Each row is a point on a landscape with many peaks, with its height.
A climber steps from a point to the highest of its 4 nearest points, and stops where none of them is higher. Distance is the straight distance between rows; heights are no part of it.
petip: [153 113 153 120 101 129 154 121 151 124 101 129 108 112 133 123  99 113
  84 127 132 157 149 138 124 154 125 131 187  81 182 175 132 150 121 160
 121 148 125  79  99 162 156 139 131]  height 60.1
somag: [142 127 104 105 132 132 115 142 130 119 142 173 115 133 121 161 113 117
 149 152 145  88 143 112 126 116 135 135 105 153 159 130 159 127 118 124
 152 140 155 177 148 113 165 110 115]  height 65.2
todif: [110 126 114 104 162 150  87 142 129  91 159 105 163 131 124 102 164 119
 165 145 116 158 157 141 156 185 109 136  88 130 131  88  69 147 163 123
 165 173 149 153 175 132 130 112  49]  height 48.0
nurov: [ 82 129  86 131 175 153 101 181  78 144 106 131 146 120 143 108 153 135
 207 115 181 135 139  70 142 166 128 150  56 133 124  74 104 152 152  95
 131 131 121 145 186 106  94 125  81]  height 7.2
Goni: [129 164 178 189 153  78 207  94 129  70  96  47 139 145 139 132 125 117
  99 111 145 101 153  64 132  78 120 118 151 131  91 150 158 103 122 197
  71 106 135 138 128 155 123  90 191]  height 61.1
nev: [ 65 141 113 147 192 168 128 144  93 188 107 125  98 138 142  81  77 148
 114 144 115 135  70 159 129  86 125 146 123 136  32 141 157 150 129 129
 111  78 141 101 135  84 124 169 151]  height 73.5
Keb: [109 136  92 146 146 139 133 155 172 180 118 142 125 125 130 132 141 130
 165 111 128 100 106 127  96  97 151 175 115 156  36 173 115 131 124 113
 106  44 120 133 119 116 102 229 121]  height 61.7
zug: [137 122 126 113 119 125 112 143  95 151  95 119 109 105 112 131 133 168
 128 149 157 120 132 105 142 156 137 169  97 128 188  90 147 132 143  95
 109 145 137  88 125 134 104  83 100]  height 41.8
Dodur: [159 107 178 160  69 112 166 107 140 129 100 144 113 147 105 153 125 137
 101 124 162  99 123 142 107 147 119 134 180 107 177 158 196 124  86 134
  99  92 132 118  75 172 140 134 152]  height 63.8
vutin: [176  93 105 100 146 161 114 146 162 182 135 177 123 137 127 140 142 126
 194 102 171  89 158 143 129 144 164 121 129 101 119 145  69 120 148  97
 174  95  93 169 160 146 128 172  36]  height 63.6
Vizus: [ 87  70  73  92 109 163 111 151 129 190 138 163  62 115 141 119 119  92
 140 168 168 113 145 173 103 134 142 102 127 165  92 173 136 163 131 102
 138  90 110 114 117  83 127 180 117]  height 68.5
Dupo: [125 102 107 158 102 141 116 128 139 151 160 110 147 112 151 123 138  90
  82 147 140 135 135 177 113  71 123  94 158 120  89 159 128 158 107 153
 140 162 134 100 126 132 128 137 160]  height 71.4
sosul: [125  84 110  43 169 151  99 111  94 184 115 131 133  95  99  32  92 195
 130 132 180 132 113 156 104 183 141 137 131  55 170 105 129 169 140 127
 107 125 125  50 143 139 115 109  97]  height 35.4
Dodiv: [198 123 145  76  85  91 161 109 144  74 162 158 117 143 128 183 154  79
  64 100 106 157 180 152  95 149 104 106 181 148 163 165 144  84 132 160
 134  89  98 178 100 152 132 130 172]  height 88.8
kadub: [146 140 148 187  94  68 173  73 159  71 115 104 110 120 162 139 112 128
  68 143  87 149 141 136 110  74  96 125 181 127 108 153 179 125 101 172
  90 138 151 137  97 153 161 127 208]  height 78.3
vab: [ 96 129  90 102 154 148 121 147  80 213 127 132 104  97 117  38 100 159
 144 141 168 122 121 148 120 176  88 165 100  72 125 113 116 161 140  82
 116 102 140  68 136 103 145 166  91]  height 30.0
bila: [145 127 162 145 101 123 168 116 144 138 138 145  97 152 122 151 129 139
 142 143 121  45 129 118  92 106  98 147 112 170 110 122 159 103  70 132
 120  83 134 168 120 124 120 179 147]  height 60.6
Komad: [136  57 107 102  75 103 118 128 136 119 167 167  84 115 129 193 112  77
  54 184 109 143 129 173  97 111 122  62 168 120 140 135 159 152 137 135
 122 128 123 131  76 105 105 131 137]  height 74.4
Futer: [126 153 112 111  95 121 110 156 113  84 166 126  96 131 152 116 125 109
 112 158  84 138 108 112 128 130 140 111 100 110 163  76 143  79 146  95
 130 163 183 151 145 104 104 103 131]  height 73.8
Seb: [ 74 207 119 161 192 147 143 124 107 121 105  97 181 100 116  74 183 141
 212 103 146 164 121  51 135 145 128 167 111 128  83 126  52 122 155 115
 119 118 147 110 165 107 113 104 115]  height 80.4
pogim: [141  53 146 116  59  89 112  96 154 152 148 140 107 144 122 174 112 122
  94 142 114 137 107 152 109 125 122 118 166 122 136 188 167 139  92 171
 133  98  91 145  90 135 139 156 179]  height 78.5
deru: [156 101 138 114 117 125 120  86 162 146 147 131 145 121 119 130 144 104
 127 107 136 154 152 152 130 136 138 118 167 113 136 168  63 145 162 157
 150 158  77  97 124 155 151 147 104]  height 69.6
lotaf: [183  98 136 105 128 114 119 100 135  94 165 152 163 156 141 160 153 101
 151 132 120 179 171 132 143 138 152 106 154 124 172 153  56 101 157 151
 168 115 120 173 143 142 127 122 123]  height 62.3
pez: [140 110 150  98  59 110 149 103 107 138 148 137 103 104 128 157  87 153
  85 129 160 135 133 167 116 155 119 122 169  88 197 111 178 150 105 122
 108 138 126 104  81 143 142  94 154]  height 65.1
divu: [157 186 143 136  99 119 157 105 130  63 140 114 138 162 120 168 161 101
 124 129  84 108  99  84 156  90 147 126 129 163 120 118 106  77 120 173
 124 119 191 153 163 136 139  85 162]  height 85.1
bulom: [124  69 109  83 169 194 105 120 120 151 107 148 120  99 126  97 147 120
 113  96 164 166 160 184 133 141  98 149 157  99 104 166 117 160 181 150
 163 159  81 144 141 150 114 157  72]  height 47.6
vemok: [127 107 151 121  71  93 154  66 165  71 123 121 117 127 137 165 155 100
 102 113 111 145 145 145 105 112 110  91 173 138 120 193 167 135  85 197
 110  95 113 174  98 135 178 149 177]  height 83.6
von: [147 158 165 148  94 143 150 148 126  28 122  98 135 163 130 180 146  92
  96 131  82 118 103 115 148 103 146 128 150 173 126 110 134  42 113 166
  97  79 140 149 151 121 148 111 173]  height 87.3
danun: [ 92 159 112 151  77 148 143 158 139  60 135 129  77 116 148 174 146 132
 117 139  42 103 123 121 120 118 134  87 143 150 138  47 216  57 117 116
 111 104 175 177 145  84 117 114 184]  height 62.0
tiv: [118 135 131 102 175 140 134 149 134 146 118 182 162 132 135 157 138 163
 175 116 162  97 127  68 165 172 158 144  35 135 132  99  67 113 122  87
 140 130 119 155 162 119  93 131  56]  height 19.7
rof: [132 138 142 161 118 130 110 122 136 126 133 123 174 139 123 154 163  94
 171 117 116 154 127 164  89 119 115 121 175 125  58 209  69 139 147 146
 168 115  98 167 139 139 132 182 113]  height 64.9
zunob: [128  49  80  55 128 204  88 154  86 163 121 154 130 143 142  52 126 111
 163 131 129 165 118 136 128 189 132  91  70  84 156  81  93 183 136  95
 187 151  79 122 152 153 104 100  72]  height 49.8
Zake: [134 133 153 125 143 111 141 120 125 177  85 144 162 117  75 115 114 166
 154 103 162 100 141  75 143 164  96 164 116  87 188 140  87 115 128 104
 137 151 127 113  98 133 112 121  93]  height 46.1
paze: [122 172 131 142 144 127 162 149 108 175  97 137 116 119  91  84  73 169
 150 138 137 107 114 134 106  93 142 143 102 128  80 107 164 146  91  82
  92  97 128 110  90  99 110 161 160]  height 64.5
Bama: [172 148 154 121  91 101 146 135 135  89 136 101 129 130 141 167 122  93
  64 126 104 106 115 127 139 126 122 133 175 122 166 125 144  90 104 180
 114 129 141 153 109 147 142 100 157]  height 81.5
vuzem: [115 178 140 210 177  98 152 110 163 136  99  56 159 152 108  83 161 153
 150  91 129 148 143  80 130 127 123 169 147 125  84 152 105 119 161 151
  88 125 107  92 120 128 151 113 168]  height 56.9
lefi: [ 84 131 142 138 136 120 149 141 121 164 104 139 138 136 117 152 137 137
 187 128 150  91 135 112 121 124 136 145  89 140  94 116 115 145 139 112
 116  91 150 140 154 100 143 180  88]  height 31.4
Rilir: [157  82  98 116 152 177  53 138 129 160 177 198 141 124 130 175 165  86
 120 146  90 176 160 195 115 117 137 106 146 160  54 194  91 118 148 142
 142 150  88 159 150 132 118 176  92]  height 65.4
Kek: [ 76 104 104 150 160 131  84 148 108 111 134 125 125 111 119 132 163 115
 131  87 112 147 101 151 143 113 104 142 151 138  62 122  77 143 158 120
 141 154 105 108 154 110 145 134 121]  height 70.4
Diped: [108  91 116  94 150 136 119 119 122 143  91  98 155 130 129  72 105 154
 101  99 152 166 143 132 149 176 115 135 153  67 150 109  97 180 178 129
 156 161 102  78 139 152 148  87 117]  height 46.7
rul: [149 100 113  94 102 122 142 150 144 156 144 104 135  82 120 123 104 113
 118 134 135 157 144 157 105 146 113 133 188  96 140 140 114 171 140 109
 120 145 130  91  90 112 119 114 139]  height 67.4
vud: [ 68 180 126 200 145 122 167  75 147 159 108 119  94  90 123 104 119 141
  96 171  99 110 107 151 106  80 119 107 101 165 117  93 211 112 117 118
 119 100 172 108 102 118 134 113 198]  height 62.1
zema: [159  95 141 115 132 142 108 105 137 161 139 160 111 157 124 171 100 125
 149 132 164 112 143 128 111 159 146 143 136 116 156 166 134 135 111 117
 168 116 120 120 108 143 147 187 100]  height 71.7
Fuf: [151 114 130 164  98  85 159 124 149  96 104  72 102 104 116 114  99 157
  78 125 112 134 116 126 121 114 124 106 178 136 130 124 165 154 114 153
  96 172 148 111  78 148 138 113 183]  height 73.0
lepaf: [149  95 102 105  97 114  90 144 137 114 176 149 139 123 155 143 153  90
 107 161  92 168 125 165 134  96 140  70 121 132 144 155 115 149 130 127
 139 154 131 148 110 107 126 123 148]  height 71.1
peguv: [202  77 167  69  56 114 145  91 171  96 158 164 112 140 137 189 161  72
  63  99 128 145 159 152  82 182 132  97 176 119 180 188 126  94 107 171
 147  86  94 187  90 167 159 143 111]  height 85.7
gam: [115 114 163 143 107 155 147 111 148 136 125  99 126  97 111  69  91 149
  93 111 118 102 113 128 115 126  94 121 122 106 175 102 195 125  99 104
  83 150 122 114 132 124 102  79 159]  height 50.2
visan: [ 86 153  88 161 153 142 100 174  89  88 139 121 145 123 147 127 173  90
 136 148  98 171 112 135 148  85 127 127 115 192  41 118  95 145 158 132
 141 176 145 129 183 110 111 158 159]  height 66.7
rupib: [105 180 147 191 142 113 188  77 140 108  98  92 111 159 124 134 128 154
 128 132 107  87 137 129 139 103 131 160 128 129 103 144 165  97 133 133
  88 116 156 118 101 154 159  99 168]  height 66.2
Govo: [122 133 122 123 103 102 115 139 147 122 135 140  93 150 114 171 117  90
 110 129 122 119 131 121 141 113 139 118 130 127 132 159 130 134 107 150
 133 123 142 151 130 132 123 150 147]  height 75.3
Zit: [168  73 184  71 111  93 155 104 137 147 112 151 126 123  80 132  74 131
 100 119 169 136 140 146 110 163 123 125 190  77 215 169 117 158  97 133
 118 134 121 106  95 159 156  67 117]  height 57.6
zuze: [114 150  99 186 165 106 133 103 137  97 109  80 140 134 161 130 127 121
  95 121 118 143 134 128 138  69 154 157 128 161  51 133 119 132 142 158
 133 143 155 113 105 153 170 136 194]  height 81.7
rere: [158  61 126  85  72 133 114 132 139 127 172 132  75 147 164 172  83 118
  76 134 107 126 134 165 114 201 153  87 142 126 244 105 180 154  92 117
 123 148 120 152 113 127 140 114 135]  height 79.3
zozal: [121 192 160 160 137 125 165 138 103  95 115 121 142 123 125 150 122 129
 159 132 109  88  93  79 157  80 140 144  74 137 134  94 171  91 122 138
 112 142 142 169 131 137  78 102 151]  height 54.4
mer: [108 158 132 119 155 124 122 150  76 110 144 143 149 129 152 124 136 180
 152 116 136 104  91  69 187 155 137 167 108 154 195  70 156  81 105  73
 112 149 149 161 148 130  54  67  80]  height 24.8
Meli: [102 177 147 143  65 138 172 133 153  61 124 171  88 144 129 202 142 118
 123 139  69 102 108 143 140 128 117 106 111 162 121 108 174  40 105 134
 106  64 107 231 124 146 133 139 166]  height 59.9
lemu: [154  84 176  86  81 132 142 115 126 114 139 150  80 132 112 178  91 140
 104 123 152  95 129 146 112 143 148 120 135 104 233 112 197 110  83 110
 111 112  99 132  81 166 123 100 138]  height 72.1
sode: [133 167 134 155  97  71 135 139 109  77 145 119 103 147 161 145 148 112
 180 125 106 125  98 125 127 137 139  92 104 147 127 118 101 103 127 134
 148 135 142 136 142 137 154 106 161]  height 81.3
sor: [ 95 180 108 149 176 112 137 146 116 146 120  93 139  91 131  55 168 140
 132 117 135 183 122 126 131 141 117 167  89 113  57 105 128 170 156 115
 119 146 155  84 134  83 144 115 135]  height 60.9
nom: [139 161 178 158 145 122 182  88 145 110 113  59 161 134 122  78 108 129
 126 129 133 133 150  62 164 126 106 161 141  91 143 119 117 140 127 135
 105 164 129 114 109 138 102  98 156]  height 58.0
buk: [100 192 125 133 163 138 161 127  93 139 113 107 179  80 101  61 134 191
 162 135 123 129  89  78 144 125 130 186  64 124 123  76 131 140 110  81
  95 140 154  79 146 105  96  91 118]  height 45.7
Zaru: [151 110 107  94 106 136 121 145 131 101 137 135 119 105 127 111 112 149
 123 122 136  85 135 113 120 164 137 119  98 136 233  60 168 113 118  61
 124 177 114 115 129 125  95  59 118]  height 61.9
mifu: [153  98 129 158 114  98 151  99 133 130 135 101 152 112 110 120  91 114
  93 132 111 124 128 165 123  94 112 113 181 138  78 195 128 171  89 184
  92 118 107 106  95 151 164 150 162]  height 68.4
Niv: [156  58 123  55  89 134 146 120 147 161  87 132  97  96 124 121  70 163
 130 143 153 112 131 141 123 189 115 116 140  85 245  87 167 144 102  86
 112 156 114  67 111 117  81 114 119]  height 53.8
rokas: [186 116 156 110 126 105 133 121 131  90 127 183 154 146 122 146 137 126
  92  92 131 135 134 101 135 165 121 146 120  87 231  86  85  98 132 126
 158 166 104 151 129 141 145  84  84]  height 76.4
fimu: [160 138 137 112 116 126 140 149  90  75 142 125 146 130 116 144 126 147
 104 130 102 126 103 113 144 149 109 145 108 107 246  68 124  97 133 114
 153 166 153 155 132 145 123  64 115]  height 70.8
buzim: [125 155 114 154  75  95 144 158  97  74 176 120 112 146 185 141 148 100
  80 148  63 166 103 156 157  83 134  72 129 195  95 117 153 115 125 146
 144 162 185 141 122 111 151 106 166]  height 79.1
pelom: [134 199 113 171 127 134 126 160 122  80 127  85 180 161 117 148 145 128
 188 111 132 120 121  54 173 138 151 146  92 149 105 139 112  95 142 122
 133 151 128 146 159 122  83  87 119]  height 54.5
gen: [124 156 182 147 152 119 167 132 139 190 103 112 164 151 115 116 153 175
 181 108 151 102 113  82 113 135 115 176 129 132 111 144 102 110 106  92
 117 122 107 124 134 120 100 154 103]  height 34.6
Ropu: [195  86 171  78  88 132 107  97 170 137 155 170 163 162 139 140 122 119
 131 121 149 120 153 151  92 155 137 124 138  84 216 132  92 123 134 180
 131 137 123 130 135 150 122  95  51]  height 71.8
duda: [120 197 117 158 210 127  97 163  86  77 115 106 136 125 139 106 171 115
 164 109 113 160 103  73 178 119 136 155  84 139  74  94  38 111 174  91
 135 142 145 154 167 117 149 148 100]  height 69.4
misu: [140 190 114 166 125 104 100 149 118 103 132 140 132 162 154 174 158  55
 129 147  75 135 112 130 137  59 152  82 130 194  26 161  84  83 133 146
 115 119 148 163 153 103 104 151 183]  height 65.7
miden: [161 168 140 161 106  95 172 125 133  44 119 116 103 129 143 211 153  91
  65 134  59 152 132 103 117 104 126 101 140 167  93 160 112  71 116 196
  86 108 113 188 134 130 158 121 167]  height 85.2
buzok: [ 82 135 101 174 145 113 157 137 149 157 112  95 110 126 105 133 129 122
 121 161 145 129 146 168 105  73 139 120 142 165  42 155 148 153 110 147
  92  76 154 121  81 110 119 167 176]  height 81.9
tinam: [110  92 100 100 149 175 103 163 128 151 122 160 104 143 130 129 136 122
 173 121 152 117 145 146 122 133 135 121 105 129 117 136 129 147 156 127
 162 111 101 128 109 145 118 162  95]  height 59.3
gasa: [109  99  94 105 132 112  82 172 116 119 143 118 119 119 150 107 142 128
  97 141 142 174 124 130 139 138 132  92 117 151 111  97 141 146 184 111
 131 171 126  97 142 136 120 137 124]  height 65.3
puv: [ 94 127 111 166 144 162 100 141 142 140 145  98 119 164 128 148 162 110
 140 123 116 141 113 167 130  87 138 136 142 141  12 183 109 133 136 127
 153  95 111 138 120 125 126 188 155]  height 63.4
Goda: [183  60 144 109 139 127  98 105 159 177 131 182 147 136 154 144 124 144
 162 114 166  86 116 102  96 142 133 122 120 125 184 164 116 133 106 129
 156 112 105 151 123 132 125 135  61]  height 91.0
Diz: [178 162 161 132 162 108 161  84 169  76 172 121 176 169  88 196 154 119
 153  83 103 142 143  70 170 128 126 130 141 110 193 114  58  79 140 173
 157 184 127 145 173 129 136  84 140]  height 57.3
zade: [113 178 130 167 127 101 120 131 103  74 151  66 146 108 150 104 150 111
 104 111 103 144 150  98 137 135 137 114 117 122 141  68 134 115 153  96
 111 192 158 103 145 157 129  72 140]  height 89.9
mikek: [ 71 178 138 219 179 120 131 128 141 150  99  94 139 148 128 109 168 129
 145 135 101  99 137 145 111  53 142 133 126 177  26 155 122 145 130 144
 126  83 173 140 148 108 144 187 168]  height 83.2
sufe: [ 82 136  88 132 122 134  79 185  97 104 142 124 110 138 132 146 144  91
 153 175 118 139 122 137 157  76 163 133  89 165  61 135 116 126 143 135
 161 109 140 193 142  97 119 169 142]  height 65.0
gimet: [162  99 142  58  96 138 114 121 133 117 171 149 139 146 125 116 117 115
 106  94 111 179 141 163 107 159 143 115 132  70 219  86  98 154 157 164
 155 177 121 155 104 162 133  78  60]  height 75.2
Dinis: [173  92 166  85 115 124 155  81 165 159 117 145 136 149  99 123 112 143
 144 126 179 129 152 122 131 134 151 117 175  69 179 153 106 155 114 139
 159 135  85 116 116 193 133 134  80]  height 62.2
magub: [140  69  96 104  83 130  88 145 142 176 195 187 114 139 145 164 134 100
 147 150  97 142 128 180 119 108 132  74 140 164  93 173 116 167 120 126
 132  90 111 200 143  99 130 184 146]  height 63.5
Tula: [120  49 118  76 109 124 117 138 149 184 156 142 104 100 137 139 102  86
  86 124 142 151 118 163 109 145 146 110 195 150  92 173 136 164 140 157
  96 109 103  90 100 123 122 175 128]  height 73.7
tik: [119 194 149 178 157 117 184 101 124  75 102  75 173 100 110  93 137 156
 120  93 154 117 114  56 118 136 125 176 108 125 196 100 152  78 126 132
 112 177 137  90 120 158 120  34 117]  height 69.8
nagin: [109 162 133 179 180 103 131 141 138 115 136  99 176 136 106 110 146 127
 153 115 155 140 166  99 147 136 132 146 106 133 118 130  73 129 144 106
 113 142 129 126 171 121 151 117 117]  height 70.2
dida: [ 66 200 133 204 133  91 194  96 142  80  94 124  98 136 148 157 151 144
 140 132  75  95  99 113 100  96  97 114 110 151 114 116 187  88  90 145
  77 124 119 151 137 134 114 119 196]  height 62.7
nugi: [128 183 159 184 126  93 149 111 117  51 128  66 148 113 137  85 133 137
  93  89 101 142 130  79 141 126 101 121 131 126 181  69 164  85 133 136
  99 169 159 115 102 133 146  55 155]  height 79.2
zumel: [144  40 110  89 131 174  81 127 112 155 127 190 150 119 127 104 141  71
 128 168  84 169 130 147 104 150 155  95 143 127 133 144  79 175 184 122
 180 129  57 150 147 130 119 139  88]  height 60.3
bor: [106 158 110 165 190 161 122 142 153 111 117 127 175 164 105 111 151 124
 192 106 153 155 152  97 182 148 139 151 113 104 116 125  81 140 171 122
 154 155 125 142 177 114 131 132  93]  height 64.2
Vabat: [112 118 110 139  79 113 100 135 134 122 158 127  86 131 159 143 107 124
 123 141 105  94 120 153 106 123 160 105 126 165 149 122 171 143 100 115
 129 148 141 143  98 109 153 118 158]  height 71.2
lalo: [102 119 105 133 127 113  87 132 137 180 120 123  72 126 118 151  81 103
 104 157 105 140 120 192 106 107 134 109 121 167  77 173 188 128 101 123
 111  75 108  86 109 122 120 160 155]  height 79.5
Loriz: [ 96 176 104 173 166 106 166  91 139 203  84  96 148 115 114 100 127 191
 149 144 119  93 143 108 107  65 132 168  70 155  81 136 164 116 132 120
  80  62 143 128 136 112 135 139 140]  height 72.2
varas: [105 112 141 144 172 158 100 138 124 150 101 109 127 104 107 127 133 149
 137 126 162 138 145 141 155 135  72 133 131 118  97 169 107 128 141 132
 151 139 115  94 124 127 153 149 143]  height 82.4
Medud: [107 140  81 159 133 105 142 122 126 106 137  45 153  87 174  79 131 111
  74 145  99 159 136 125 133 100 121 137 130 120 100 102 121 128 148 129
 103 168 195  91 117 140 135 117 176]  height 78.1
lili: [127 160 140 113 163 148 124 153 127 230  99 138 121 134 124 111 133 174
 161 112 154  77 112 140 122 134 120 205 117  99  75 141 127 139 108 118
 107  62 147  89 139 108  99 203 144]  height 55.1
Dum: [ 72 179  98 172 198 131 126 138 138 123 104  84 162 152 141 100 173 115
 153  96 114 138 131 124 157  87  95 145 141 126  36 145  88 120 171 162
 138 117 138 113 163 135 158 186 144]  height 84.5
gaf: [ 97  95 112 113 159 153  74 137 118 165 155 175 120 129 143 132 130 116
 151 123 155 125 151 187 117 137 125 129 149 147  62 171 105 149 147 137
 165  85  97 142 114 117 151 195 118]  height 69.5
nit: [162  49 114  29 126 170 106 130  97 136 148 157 155 139 121 100 131 130
 132 120 128 144 140 158 115 187 176  83 103 116 184  67  82 171 159 114
 165 153 118 105 147 159 122  94  61]  height 67.0
sur: [122 160 144 173  93  93 149 105 129  95 108  81  89 147 132 131 128 112
  71 144  85 116 121 118 119 100 140 101 149 141 121 103 199 106 107 145
 102 180 168 104 120 133 145 105 157]  height 72.5
vefel: [124 146 156 182  67 142 169 112 121 109  75 108 119 136 104 132 100 147
  98 125 125  87 139 104 138  95 101 150 130 126 136 135 192  81  97 127
  93  89 144 142 119 123 115 100 145]  height 58.3
lup: [158  77 126  69  91 115 134 118 131 148 153 151 130 142 119 154 100  98
  81 137 130 135 136 184 106 109 153  81 183 120 141 133 111 150 119 163
 146 146  81 134 127 154 134 152 118]  height 78.2
dutam: [134 105 111  73 194 175 132 106 114 208 107 158 146 111 116  95  97 187
 170 127 186 103 127 102 140 193 106 160  72 120 123 134  96 165 156  94
 159  75 111 115 176  98 143 130  62]  height 24.4
giv: [ 83 158 113 140 116 124 127 139 131 135 125 109 145 149 103 145 128 144
 151 132 139 116 125  92 146 128 105 151 101 127 152 123 147 122 121 108
 134 145 143 102 140 133 106 110 121]  height 57.2
Sapi: [125  94 122 104 122 143 124 123 153 167  99 121 126 106  88 106 100 155
 120 124 182 122 153 133 149 155  93 143 123 104 152 127 128 147 131 104
 114 123 113  88 124 141 134 154 117]  height 64.3
ziga: [103 113  90  99 173 197  96 151  85 187 102 146 117 123 130  90 124 147
 153 133 175 160 131 167 148 230 128 142  95 110 120  80  77 168 144 103
 163 144 116 101 139 101 117 134  88]  height 26.5
dal: [111  97  93  76 178 213 112  87 102 180 102 135 131 140 108  68 133 141
 174  82 156 157 139 164 144 181  88 159 154  29 135 141  60 171 168 113
 147 150  94 100 126 118 130 128  72]  height 39.1
vora: [152 102 145 138  98 134  54 126 158 174 166 159 118 134 126 143 148 105
 157 126 134 130 170 182 106 145 149  70 111 181  38 168 106 141 146 121
 156  69 113 152 138 122 119 229 111]  height 65.6
sig: [163 115 131 152 104 109 127  98 167 109 135 112 148 143 116 163 142  92
 130 123 155 119 134 129 136  87 150 129 173 131  66 188 102 139 145 169
 117  94 118 139  96 146 147 129 128]  height 65.5
zafom: [139  98 151 106 200 182 105  86 145 185  94 138 133 142 119  84 153 210
 180 104 187 117 142  99 133 211 122 166 138  58 140 119  51 129 144 135
 150 120  87 140 167 123 124 142  75]  height 28.3
viz: [186 132 140 103  94 137 118 124 140 120 133 166 112 148 137 206 134 158
 170 112 143  79 118  92 130 164 151 144  98 133 173 151 120 104  95 152
 161 118 116 149 128 119 129 114  81]  height 71.9
nelup: [129  96 126 121  98 104 138 117 174 164 105 125  74  98 129 101  84 122
  93 145 139  91 143 152  79  99 123 112 171 119 113 166 182 133 115 122
 107 106 139 101  68 108 127 146 172]  height 75.4
mokem: [106 150 142 159 101 100 163 110 159  81 126 117  93 107 136 145 130 146
 102 152 111  99 116 122  94  84 127 100 126 149 132  98 193 100  84 143
 101 113 132 150 104  92 125 134 165]  height 66.6
Tevam: [129 136 160 141  92 116 151 113 123  91 115 128 128 121 126 110 126 157
 141 110 118 134 131  97 127 109 114 131 138 128 160  91 178 115  99 103
 124 139 141 113 113 126 137  49 133]  height 64.8
gup: [164 102 157  85  80 110  91 143 148 140 158 189  86 158 118 184 124  87
 140 155 116 114 149 121 106 149 154 113 109 147 130 145 125 133 122 139
 172  92 116 168 116 122 136 176 117]  height 78.4
tuzo: [106 198 173 161 141 134 147 138 101  71 119  87 200 103  99 119 147 167
 154 117 115 122 135  55 148  94 117 161 100 146 172 116 131 100 103 108
 109 172 129 128 141 132  98  77 122]  height 61.2
Lazin: [126  67  97 101 180 186 119 134 131 229 121 157 101 126 123  74  98 130
 153 148 181 116 123 181 122 170 115 137 137  95 121 141 131 183 127 142
 135  90 104 119 141 105 151 162  82]  height 31.8
kuz: [ 83 135 127 148 140 125 108 151  95 131 136 107 137 114 121 103 108 139
 127 102 141 156 105 158 137 104 103 154 121 124  63 131 113 188 154 116
 123 120 141  86 125  99 165 151 132]  height 69.0
guz: [191  85 166  89 117 154 117 122 145 116 103 220 117 125 131 157 106 154
 114 122 161 102 111 109 146 171 149 125 125 110 248 120 163 104  94 109
 181 123  99 120 130 130 118 108  69]  height 88.4
susa: [176 133 150 110 128 108 154 117 135  89 120  80 160 148 155 147 108 125
 108  92 136 138 127 118 153 123 142 136 150 136 192 132 117 104 127 125
 118 155 126 119 104 158 148  70 130]  height 72.0
tuk: [114 175 176 170 134  92 149 114 130 133 108 132 173 122 137 109 124 164
 184 110 117  65 102  87 122 106 116 143 114 143 147 127 169  93  71 131
 105 127 175 153 155 141  71  94  98]  height 45.8
der: [ 82 183 116 158 141 144 140 175 149 143 106  97 128 101 142 108 121 159
 132 170 117 121  93 124 120  89 148 129  64 171  43 106 157 146 136 120
 110  97 171 110 141  65 139 161 151]  height 79.0
fis: [146 124 179 117 138 130 177 115 120 108 118 109 143 108 103 112  96 175
  97 121 144 109  96  83 130 140 101 155 151  83 223  79 168 102 118 108
  96 171 150 100 105 139 126  43 134]  height 58.6
kipu: [158 104 100  80 154 160  70 109 152 150 125 171 165 131 110 120 140 125
 153  96 157 124 149 143 144 121 121 103 100  89 172 120  76 174 148 123
 155 134  88 106 146 151 120 140  86]  height 47.4
Luv: [110 154 148 160  89 121 139 128 136  93 118 123  82  82 134  80  95 157
  98 170 101 108 113 104  98 110  90 132 132 122 175  58 245  99 105  98
  91 128 152 105 108 121 119 110 183]  height 55.0
fele: [145 167 126 159  70 101 146 139 117  29 165 115  93 106 157 165 142 115
  56 143  74 142 126 117 147 100 131  99 142 131 145  99 165  62 122 130
 100 118 150 164 130 131 158  89 147]  height 83.5
Bavep: [ 53 168  66  97 176 139  85 184  73 153 121 114 139 133 151 103 148 134
 165 153 142 145 133  83 146 138 137 140  58 147  68  96 131 148 164  96
 129 157 140 104 179  82 111 155 119]  height 3.1
muguz: [ 99  87  93 153 155 171  89 176 106 142 131 108 150 113 145 136 152 105
 123 125 104 161 119 171 113  71  99 115 199 171  16 174 112 191 130 125
 155 126  59 114 124 108 152 164 142]  height 62.5
ful: [182 101 155  57  98 125 124 119 116 102 164 166  93 166 122 177 118 123
  73 115 108 141 159 176 125 152 132 109 143 124 196 146 130 122 120 133
 155 119 115 157 128 131 124 118 122]  height 84.2
leva: [110 131 111 124 123 122 123 124 150 131 135 131 153 146 119 126 131 117
 140 122 133 154 122 145 138 111 155 126 120 135 110 153  94 116 150 151
 151 133 123 146 134 173 144 161 132]  height 69.7
labe: [124 185 138 143 183 118 140 154 112 159 128 139 180 118 107 103 158 156
 198 103 145 108 103  49 157 135 119 175  79 147 155  97  94  89 116 100
 105 140 160 120 138 124  80 114  92]  height 33.0
bos: [109 123 133 146  94  90 106 139 124  96 152 142  97 124 150 155 106  97
 106 159  74 129 102 163  95  80 145  68 129 172  81 151 174 109 114 130
  96  82 142 170 124 106 128 153 183]  height 76.6
desa: [108  91 101 126 101 121 109 150  96 159 142 188  77 158 147 172 104 119
 138 190 123 105 115 171  89  82 188  95 119 199  71 147 120 107 101 125
 160 102 107 179 111 109 102 169 149]  height 62.8
siko: [ 94 129 109 117 167 160 119 145 101 186 121 153 126 100 123 101 104 145
 142 161 162 115 117 129 126 161 111 168 119 129  71 129 105 162 130  99
 151 103 127 105 130 116 129 176  77]  height 42.5
lupet: [180 126 111  70 131 111  88 124  87 112 152 152 127 147 138 101 111 102
 120 134 119 142 117 162 136 127 162  97 123  82 191  65 101 133 142 126
 151 153 157 133 150 141 116  78  97]  height 83.4
Kiga: [169  98 127  95 107 103 114  95 123 113 137 106 129 120 104 112 102 126
  90 134 126 127 144 137 130 168 127 100 164  91 201 120 136 148 115  99
 170 185 132  87 111 172 132  99 107]  height 53.4
saror: [123 174 142 172 176 118 157 122  99 131 128  73 156 131 132  75 128 161
 150 110 156 154 133  83 177 121  94 149 108 105  99 118 103 140 159 148
  96 155 142  75 127 130 135 115 121]  height 61.8
fenef: [ 91 170  95  96 190 170  98 158  63 171  99 126 121 106 141  93 126 143
 144 117 159 111  90  98 135 182  78 165  73 131 108  90 140 151 141  68
 107 123 121  79 168  93 120 139 116]  height 13.6
vifuf: [104 109  92 126 143 139  87 150 123 143 139 143  91 108 150 118  99  86
 126 172 131 150 116 168 142 102 131 120 132 151  53 141 143 152 155 122
 139 133 130 119 117 145 106 158 146]  height 75.5
Roba: [162 153 115 130 103 118 126 142 124  76 156 157 142 131 146 158 160  99
 120 105 111 167 112 130 145 125 148 132 125 126 167 115 103  95 106 140
 156 176 179 129 132 115 148 114 146]  height 76.0

Where does a climber stop that starts at each point below?
Niv => Dodiv
gasa => Dum
dutam => Goda
zozal => zade
Zit => Dodiv
fenef => Goda
